Each row is a point on a tangle of strands that fork, close into loops and nearly touch. The rows are in no order.
(in the rows, 128 means zero)
Two points are linked if the straight distance between their rows is under 55.2. Some points are linked to none.
j969: [187  81 123 183 153 156  91 159 182 145  94  77 137 108 102 113  91 116]
j491: [100 127 154  75 164  97 135 108  91  98 109 107 132 106 124 132 124 161]
j20: [ 76 103 152  99 143 127 100 121 121  51  88  60 140  98 102 179 139 162]
j960: [230 116 127 223 118 125 135 147 190 192 130 109 115 161 119  95  81  99]
j610: [186 122  99 226 111 156 121 165 175 153 159 148 116 148 127 134 116  83]
j244: [ 59 132 150  88 120 125 119 116 115  51 112 102 138 117 109 178 154 136]
j666: [100 152 136  76 125 105 154 118  95 133 140 165 126 138 130 111 134 128]
j2: [ 72 130 140  95 114 123 119 121 110  71 119 107 134 122 116 166 143 130]
j982: [198  83 124 210 156 154  93 170 194 143  96  75 145 105  95 115  90 101]
j636: [ 85 143 110 121  83 138 130 131 107 107 149 150 130 139 136 152 146 106]
j906: [146 119 120 124 132 144 111 136 139 144 124 113 121 132 131 108 122 123]
j898: [117 132 143  75 157 104 138 114  98 124 120 121 124 121 129 109 125 150]
j856: [100 136 170  63 183  81 148  91  83 112 109 127 131  98 130 126 116 171]
j122: [141 137 100 164  94 156 123 142 138 149 160 161 119 145 147 128 134  99]
j810: [102 153  93 136  75 137 152 134 109 141 172 198 132 153 152 130 155 102]
j290: [156 136  92 186  94 155 130 147 150 158 167 172 112 153 147 132 137  93]
j585: [ 86 116 169  86 181 100 123  98  95  71  82  70 141  84 115 160 129 188]
j741: [ 62 124 158  84 142 120 113 109 116  44  97  87 137 105 104 182 154 153]
j207: [176 149 109 163  95 136 149 132 156 185 163 172 110 168 144 102 138 108]
j996: [ 98 136 129  93 118 122 131 122 103 110 131 131 128 131 129 129 134 126]
j529: [212 118 120 215 120 140 127 152 187 176 136 119 117 154 122 107  96  96]
j35: [ 85 125 183  77 192  87 134  83  88  80  81  86 142  77 121 154 126 190]
j672: [156 104 128 113 159 135 108 133 139 138 100  87 125 116 124 102 112 153]
j986: [ 71 136 120 125  81 141 118 132 111  83 141 131 132 133 129 171 147 104]
j470: [113 159  93 133  75 130 162 129 112 156 179 213 133 159 155 120 158 105]
j202: [123 166  99 127  82 120 175 124 117 176 180 227 134 167 152 106 162 108]
j824: [177 136  87 206  90 148 142 150 164 166 179 188 107 165 144 134 137  94]
j710: [120 156 119 101 106 118 157 126 111 161 154 181 125 150 139  98 148 114]
j400: [ 86 103 161  95 164 117 107 112 109  60  82  58 141  89 108 168 134 178]
j389: [191 120 108 213 121 155 116 158 180 158 145 133 119 146 127 125 108  91]
j927: [106 155 119  98 104 121 151 126 102 142 150 174 128 147 138 113 146 113]
j320: [183 145  95 192  81 134 158 138 161 187 178 193 107 176 150 116 142 101]
j957: [142  87 142 113 184 129 102 128 120 118  71  47 135  78 118 118 106 195]
j26: [ 70 133 128 114  92 137 113 129 116  76 131 117 136 128 122 173 145 114]
j514: [ 91 118 150  84 149 111 119 114 100  79 102  86 134 107 115 147 128 160]
j364: [167  96 127 138 154 147 100 140 157 144 100  84 126 118 119 104 103 139]
j159: [154  91 112 186 138 168  81 166 165 123 114  88 143 107 109 139  97  97]
j141: [100 138 186  61 204  73 150  73  76 121  96 122 136  78 135 129 109 185]
j427: [ 93 149 108 117  86 131 140 129 105 125 157 170 129 144 141 132 147 105]
j340: [125 137 106 140 100 148 123 138 128 141 150 150 122 140 141 125 135 106]
j6: [180  94 123 162 151 152  97 149 175 149 100  86 130 117 114 109  96 125]
j53: [ 86 134 187  72 200  79 143  72  80  94  84  98 141  73 128 147 117 193]
j84: [127 131 113 123 115 141 122 134 126 139 138 134 122 137 135 116 132 116]
j354: [169 124 123 137 128 143 119 136 155 163 126 122 117 143 133  98 119 120]
j620: [100 140 149  68 147  96 147 110  92 117 129 143 127 123 128 118 129 141]
j537: [128 167 111 111  97 114 169 123 117 176 166 208 130 162 142  92 153 111]
j168: [143 117 131 102 153 128 117 127 128 139 113 100 123 125 128 103 120 146]
j987: [169 140 116 147 111 140 133 135 155 174 143 147 113 155 138  99 131 112]

A fork is a point with three links, a tip a point with one. Leave the first point through the second and follow the links. Name the first fork or tip that comes.
j202; j470 -> j427
j20; j400 -> j491
j960; j529 -> j610
j824; j320 -> j906
j610; j389 -> j960
j810; j470 -> j927
j672; j364 -> j982

A piece is two or more points that can be reached from each other along the links. Count, over all rows, the pieces, the separate loops (a circle has one, a figure eight two, a Y none), the forks (points with three links) and the tips (points with one).
pieces -> 3
loops -> 3
forks -> 4
tips -> 4

Name the points in between on the shortest way along the links from the first point to the second, in order.
j927; j141 -> j666, j620, j898, j491, j856
j202; j636 -> j470, j810, j427
j672; j969 -> j364, j6
j824; j340 -> j290, j122
